Each row is a point on a landscape with many valleys, with its height.
A ball rolls from a point to the lowest of its 4 nearest points, and stops where none of them is lower. Distance is the straight distance between rows; heights are no part of it.
z707 height 103: [163 107 154 166 101 141 104  84 124 135 153 135  72 127 109 147 111 104
 110 168  99 102 139  92 177  99 106 169 164 139 140 142 185 115]
z65 height 89: [119 139 149 150 125 109 141 165 140 137 140 140 126 113 155 143 112  93
 133 127 171 120 167 125 130 102 180  89  98 154  77 134  50 143]
z217 height 317: [189 113 179  96 121 122 128  88 140 143 123 119  78 142 179 150 133 116
  99 161 158 172  99  70 171  85 129 126 133 121 147 173 139  88]
z397 height 68: [114 119  83 161 120 167  95 115 151 146 117 161 107 131  77 166  89 123
 137 178  89  88 166 116 152  99  74 189 161 141 147 146 174 106]
z49 height 260: [115 116 105  73 125 113 134 116 120 117 114  96 167 127 123  98 176 177
 117  63 114 146  69 147  78 162 116 130 124  74 173  93 139 122]
z811 height 126: [140 127 147  78 150 113  94  80 151  94 137  22 119 148 145  80 149 167
 109  95 162 175  78 126 116 121 120  34 110  91 142 135 162 152]
z690 height 672: [156 118 131 122 141 113  97  95 133  90 147  56 104 120  91  85 148 158
 111 131 160 118 138 157 149 147  86  60 148  93 114 120 149 164]
z937 height 99: [147 137 138 147 151 150 173 143 142 141 109 162 134 130 145 139 109 117
 141 121 160 141 149 106 144  97 140  83 100 162 103 143  80 117]
z587 height 76: [135 132  97 155 123 121 107 116 105 119 138 140 121 119  86 138 121 137
 120 179  78  79 140 135 134 104  64 208 168 107 175 122 182 120]
z468 height 370: [107 131 131  93 115 106 166 180 102 132 116 164 193 152 206 125 130 115
 137  98 120 190  70 130 101 162 194 143 106 143 125 126  60 100]
z865 height 174: [147 108 126 161 156 164 117 113 157 139 136 115  82 145  87 127 113 116
 131 161 149  90 175 113 168 114  97  86 105 162  73 127 137 146]
z247 height 383: [145 105 145  93 115  92 102 109 101 112 159  84  89 147 163  77 158 121
 115 115 125 152  85 132 123 165 144 135 137  90 150 132 168 132]
z478 height 548: [ 61 163 108 160 108 141  92 182  91 107 128 149 150 113  53 132 121 120
 184 131  76  62 200 185  99 169 129 159 131 150 101  75 131 179]
z970 height 425: [149 112 167  71 127  70  70  94  70  73 128  60 128 114 118  59 187 183
  97  88 159 136 104 143 116 181 113 113 124  66 179 129 170 140]
z63 height 136: [145 105 123 101 120 132 149 105 146 144 106 141 123 134 163 147 125 132
 116 144 138 154  74  88 144 103 114 145 128 116 162 154 128  87]
z749 height 299: [139 159  88 104 149 116 190 147 151 120  78 125 186 118 179 148 147 164
 137  71 180 178  93 128 118 120 150  48  75 119 140 139  60 132]
z488 height 90: [105 136  90 142 133 151 139 137 134 137  97 149 130 137  82 145 101 119
 145 156  89 108 142 117 127 126  92 151 138 145 114 118 138 115]
z706 height 121: [114 131 144 159 136 137 113 136 128 128 165 122 103 110 108 112 124 108
 133 127 132  98 172 149 135 133 147 104 110 171  72 108 122 171]
z566 height 534: [120 132  95 130 111 124 197 175 120 106  92 163 183 122 196 153 144 137
 138  97 143 181  77 104 108 126 167 115 106 148 156 146  51 101]
z795 height 309: [110 170 136 122 129 106 171 178 106 141 111 156 186 126 171 129 126 128
 136  95 140 171 119 148  85 142 173 125 115 135 102 112  62 125]
z356 height 484: [105 176 154 139 125 113 128 143 136 156 131  81 176 123 108 140 145 108
 151 114 144  91 218 173  87 131 184  81 122 119 108  70  83 186]
z689 height 151: [ 97 143 128 172 120 158 109 164 147 133 129 124 121 109  71 154 114 113
 152 134 131  62 219 159 101 113 152  97  95 173  81  97 101 187]
z616 height 935: [151  98 120 165 138 133  80 105 140  94 148  91  73 128  64  99 136 141
 115 158 144  63 167 149 152 143  83  63 159 132  97 124 158 166]
z181 height 154: [135 155 134  96 155 127 139 132 142 123 121  85 165 121 140 116 148 139
 136  91 136 156 110 143 104 134 147  74 107 102  95 116 111 153]
z568 height 318: [112 121 104  97 127 122 161 136 124 135 114 138 163 144 145 125 150 145
 103 105 122 174  78 116 109 144 123 143 104 120 135 134 110 108]
z462 height 500: [122 187 148  83 140 117 158 132 125 146 120  58 218  93 107 135 152 154
 152  66 139 155 132 187  69 165 152  78 119  84 131  71 102 177]
z82 height 88: [142 123 123 131 136  92  42  81  97  92 138 102 133 117  68  79 155 187
 110 153 126  62 156 176 133 192  74 131 144 105 144 121 171 138]
z143 height 352: [106 101 147 162  91 140  97 151  98 121 174 143  98 125 108  87 133 115
 136 142 100 104 144 152 139 191 137 173 143 139 105 116 143 142]
z954 height 589: [107 185 180 119 103  94 146 147 103 165 137  91 188 135 185 105 136  86
 156  96 139 155 159 167  76 161 218 117 122 105 128  76  90 154]
z655 height 164: [126  88 142  83 101  98 156 124 110 128 141 147 130 151 159  97 150 127
 111 112  94 167  50 118  88 148 130 187 132  88 186 127 161 103]
z103 height 201: [ 88 139  87 157 150 172 145 161 138 130  84 191 146 124 100 168  80 129
 166 140 119  86 165 127 119 112 110 133 121 172 107 126  76 110]
z437 height 501: [110 183 190 112 122  95 140 149 140 147 132  62 179 125 189 129 125 103
 166 109 179 167 156 143  89 139 237  67  99  91 103  77  69 170]
z412 height 399: [134 107 159 172  94  98  43 102  74  92 181 156  85 110 107  98 126 124
 106 196 120  36 182 138 145 169  84 191 147 117 145 137 198 129]
z276 height 177: [102 128 133 146 134 136 144 152 127 142 116 164 137 130 126 138 102  99
 140 136 116 127 144 113 119 130 143 143 121 170  75 124  94 134]
z914 height 191: [148 109 120 140 132 163 133 106 154 140 119 150  96 154 109 145 107 115
 140 171 134 123 142  99 172  91  98 121 139 162 123 145 131  98]
z409 height 281: [144 118 128 111 133  87  90 102  90 114 126  88 125 128 117  83 153 156
 101 126 109 117  99 149 119 170  99 150 166  84 169 119 158 123]
z367 height 93: [119 116 158 140 109 135 138 126 124 155 124 190 109 142 149 156 123  95
 130 170 103 139 122  84 176 105 138 180 157 150 146 158 134  77]
z389 height 217: [171 107 162 157 108 142  85  84 161 163 138 148  45 118 121 170 123 104
 118 180 130  96 153  69 220  46 133 143 147 163 128 164 170  89]
z295 height 474: [134 176 123 116 144 128 131 138 112 123 120  93 159 113  84 114 167 159
 148  97 120 112 155 177 104 171 147  90 149 114 108  81 126 193]
z441 height 279: [113 153  95 170 158 153 147 173 147 119  92 181 122 116 118 169  85 133
 166 141 149  81 203 128 129  89 129 106 112 185  99 130  65 131]
z624 height 152: [129 108 141 105 110 114 135 112 127 141 136 138 103 141 140 114 121 103
 103 161 105 151 100 119 120 142 122 176 159 110 146 140 150 108]
z277 height 453: [147 122 158 103 128 112 110 109 117 125 140  51 112 129 152  88 152 126
 128  93 149 175  99 142 108 162 152  66 126 103 111 124 152 164]
z309 height 114: [156 103 114 130 127 120 132 107 134 136 136 126 104 123  99 136 123 135
 103 138 113 123 118 124 130 107  88 177 151 109 171 137 174 119]
z967 height 353: [141 109 114  80 127 106 127  98 147 117 137  79 143 137 137 109 157 152
  77  92 130 151  61 137 105 125  94 128 127  74 180 114 163 121]
z612 height 506: [112 141 146 117 119 113 149 158  91 143 141 120 168 124 149 112 138 112
 135  80 113 166  99 146  89 173 190 132 119 122 110 110 109 132]
z254 height 237: [154 123 116  94 116 131 175 109 149 110 109 154 126 142 203 149 141 149
  96 109 160 190  58  86 154  94 135  98 109 108 187 169 109  70]
z816 height 629: [148 109 175 107 120 119 107 112 144 122 177  71  76 133 167  85 131  98
 119 118 158 158  97 124 138 145 161  72 127 125 109 145 151 153]
z785 height 157: [142 117  93 121 142 136 152  94 162 146  92 149 134 132 119 199 122 150
 110 150 109 130 114 115 131  77  67 185 149 109 190 160 155  84]
z866 height 130: [123 131  89 156 148 160 181 159 129 126  90 187 146 128 142 145 101 131
 153 127 147 124 123 100 143 106 130 113 128 172 115 145  67 100]
z457 height 110: [191 144 107 138 151 142 116  91 122 131 141 133  77  94 104 184 113 143
  87 159 105  97 141 130 158  57  84 193 171 110 173 162 210 124]
z237 height 133: [172 128 141 126 134 133 137  92 127 135 127 166  97  76 123 204 122 114
 112 186  87 124 133 112 156  47 118 226 165 116 160 187 206  96]
z784 height 459: [171 119 117  57 130 129 143  62 178 114 120 110 112 136 207 163 146 155
  71  88 169 175  61 101 130  54 112 109  86  97 204 149 152  96]
z384 height 169: [111 118 100 164 140 166 147 142 151 134  86 197 126 143 124 174  88 131
 149 157 110 125 140  78 169  86 106 154 140 161 124 161 117  77]
z759 height 615: [ 65 161  67 164 119 174 101 160 138 117 104 166 155 110  50 145  99 117
 173 143  99  56 195 145 112 133 111 163 116 173 102  88 137 150]
z910 height 300: [ 92 152  85 130 154 139 153 156 133 129  99 143 163 124  86 138 107 134
 158 112 105 108 153 157  98 135 126 124 120 144  93 105  91 150]
z294 height 180: [ 75 144 140 179 112 125 111 170 150 146 154 141 114 133 120 144 119  97
 135 142 162  83 238 131 126  93 193 100  88 182  87 101  62 175]
z761 height 382: [167  93 160 140 132 135  97  93 132 126 163 100  58 150 123 120 113 108
 107 161 151 115 139 113 167 115  98  98 143 128 114 145 167 128]
z631 height 521: [ 71 137 135 164 101 132 116 180  95 128 168 149 122 110 120 104 123 110
 148 112  88  87 174 179 110 187 170 174 128 157  96  91 121 161]
z24 height 57: [129 165 127 121 121 101 167 177 128 140 117 154 156 114 189 124 120 108
 147 105 154 154 113 135 118 134 188 102 101 143  93 139  43 128]
z77 height 625: [161 110 132  69 118 116 110 105 133 107 136  63 107 146 153  82 163 145
  90  94 152 170  78 122 106 132 115 125 129  66 182 142 160 137]
z108 height 139: [ 65 116  97 150 125 152 144 151 132 136 109 199 151 121 113 165  86 103
 171 159  77 122 122 114 132 123 101 198 144 153 127 133 129  98]
z884 height 410: [108 175 119 135 128 134 113 163  83 135 125 119 172 105  74 119 157 148
 153  95  90  92 153 189  94 197 133 142 141 127 114  69 127 170]
z807 height 83: [ 95 100 132 184  89 168  94 138 136 142 135 203  94 142 104 160 107  90
 169 186  91  92 155  99 161 121 111 209 147 169 111 124 169  92]
z543 height 98: [140 140 143 140 152 126 136 114 159 139 143 104 117 115 120 127 123 129
 131 119 156 119 152 135 139 115 154  56 106 140  64 135 113 169]
z886 height 232: [140 117 161  78 113 118 134 105 140 129 145 130 111 154 187 120 125 117
 106 144 122 170  69  93 131  97 137 169 136  90 172 158 164  84]
z528 height 561: [168 106 143  95 144 105 104 108 117 117 143  58 104 143 130  84 146 138
 110 132 140 159 104 134 128 140 114  90 138  89 139 129 163 132]
z948 height 74: [118 109 145 169 106 145 104 114 123 144 141 169  94 134 119 149 104 101
 130 185  71 109 131 107 147 111 112 215 179 123 138 155 160  81]
z157 height 147: [140 108 158 125 124 134 145 125 132 146 136 150 122 150 163 131 121 108
 125 139 138 160 103  84 161 125 145 129 125 151 101 150 108  98]
z482 height 306: [155 111 144 132 100  81  94 112  79 105 158 126 103 135 122  88 134 129
 101 143 100 112 102 149 126 158 105 189 167  91 170 141 171 115]
z782 height 134: [105 127 113 165 129 167 114 153 132 128 143 150 104 137 107 128 104 108
 132 139 113 100 176 117 142 118 118 135 117 180  74 121 136 139]
z394 height 384: [132 112 116  77 150 123 153  96 159 114 118 106 140 159 185 122 151 156
 101  94 182 192  70 103 117 124 130  77  89 115 142 142 106 109]
z556 height 141: [126 110  88 127 151 119 115 103 124 132 137  99 110 124  77 101 143 138
 126 132 120  99 133 152 125 157  70 119 149 122 133 112 150 131]
z666 height 439: [104 121 119 135 125 128 171 164 114 133 104 189 154 144 167 142 118 118
 146 131 112 170  75 105 126 145 142 171 129 136 132 137 101  87]
z889 height 113: [136 111 142 178 138 157 138 154 141 137 119 176 113 126 140 149 107 106
 145 149 151 118 166  89 167  96 144 108 117 191  91 159  89 110]
z728 height 267: [147 116  96 123 144 141 145  94 159 146  88 151 136 147 124 176 113 163
 113 146 154 149 119  85 173  71  81  99 128 136 165 165 112  79]
z486 height 231: [117 139 104 100 148 142 167 132 136 149  85 118 188 124 116 154 137 146
 134  97 153 150 126 135 110 135 136  98 112 130 106 124  93 133]
z372 height 158: [117 101 157 192 111 172  98 141 135 133 181 141  78 121  98 122 106 104
 119 158 142  88 199 118 165 105 147 110  98 180  84 126 129 172]
z932 height 143: [170 106 117  88 158 118 126  73 168 127 124  73 106 134 129 115 134 154
  79 113 168 142 100 120 134  89  86 109 124 100 164 144 161 131]
z93 height 109: [140 152 168  97 128  96 152 147 129 130 131  98 154 116 206 116 126 105
 133 100 162 176  92 109 123 143 195  76 101 132  82 142  93 149]
z123 height 248: [142 127 148 122 127 111 108 139 104 108 153  85 121 128 119  86 143 122
 137 114 122 124 115 155 128 167 148  98 129 114  98 110 138 168]
z680 height 283: [ 96 131 112 128 138 123 131 143 107 131 113 126 167 125  82 114 129 130
 142 115  83 134 101 150  93 178 109 158 139 114 113 103 132 130]
z9 height 206: [139 110 119  81 112  77 120  96 122 107 137 118 153 114 152  97 164 165
  89  77 108 144  63 153  66 140 105 167 123  55 228 121 178 113]
z846 height 529: [ 83 143  74 114 126 136 181 162 139 116  90 179 210 134 163 141 134 149
 127  94 123 173  73 134  91 153 132 139 105 128 147 140  64  90]
z803 height 178: [121 142 103 188 140 161 157 191 148 118 108 197  98 103 132 162  96 115
 168 140 159  95 200 102 172  68 141  89  93 198 115 147  64 135]
z874 height 489: [133 169 140 112 144 115 110 136  69 117 133  80 187 115  81  93 172 183
 141  71 120 134 124 170 105 211 140 109 139  91 145  79 137 157]
z960 height 216: [ 77 120 134 142 113 145 126 160  93 130 144 162 149 144 120 107 120 106
 151 132  74 118 106 135 109 160 123 185 153 138 109 116 148 134]
z647 height 684: [181 111 118 141 149 145  96  73 164 141 139  93  50 137  87 139 103 123
 107 167 143 101 163 122 177  77  66  92 143 129 118 145 168 137]

Where does a ball stop that starts at each point below?
z689 => z24
z690 => z397
z49 => z397
z247 => z397
z970 => z397
z441 => z24
z143 => z24
z372 => z24
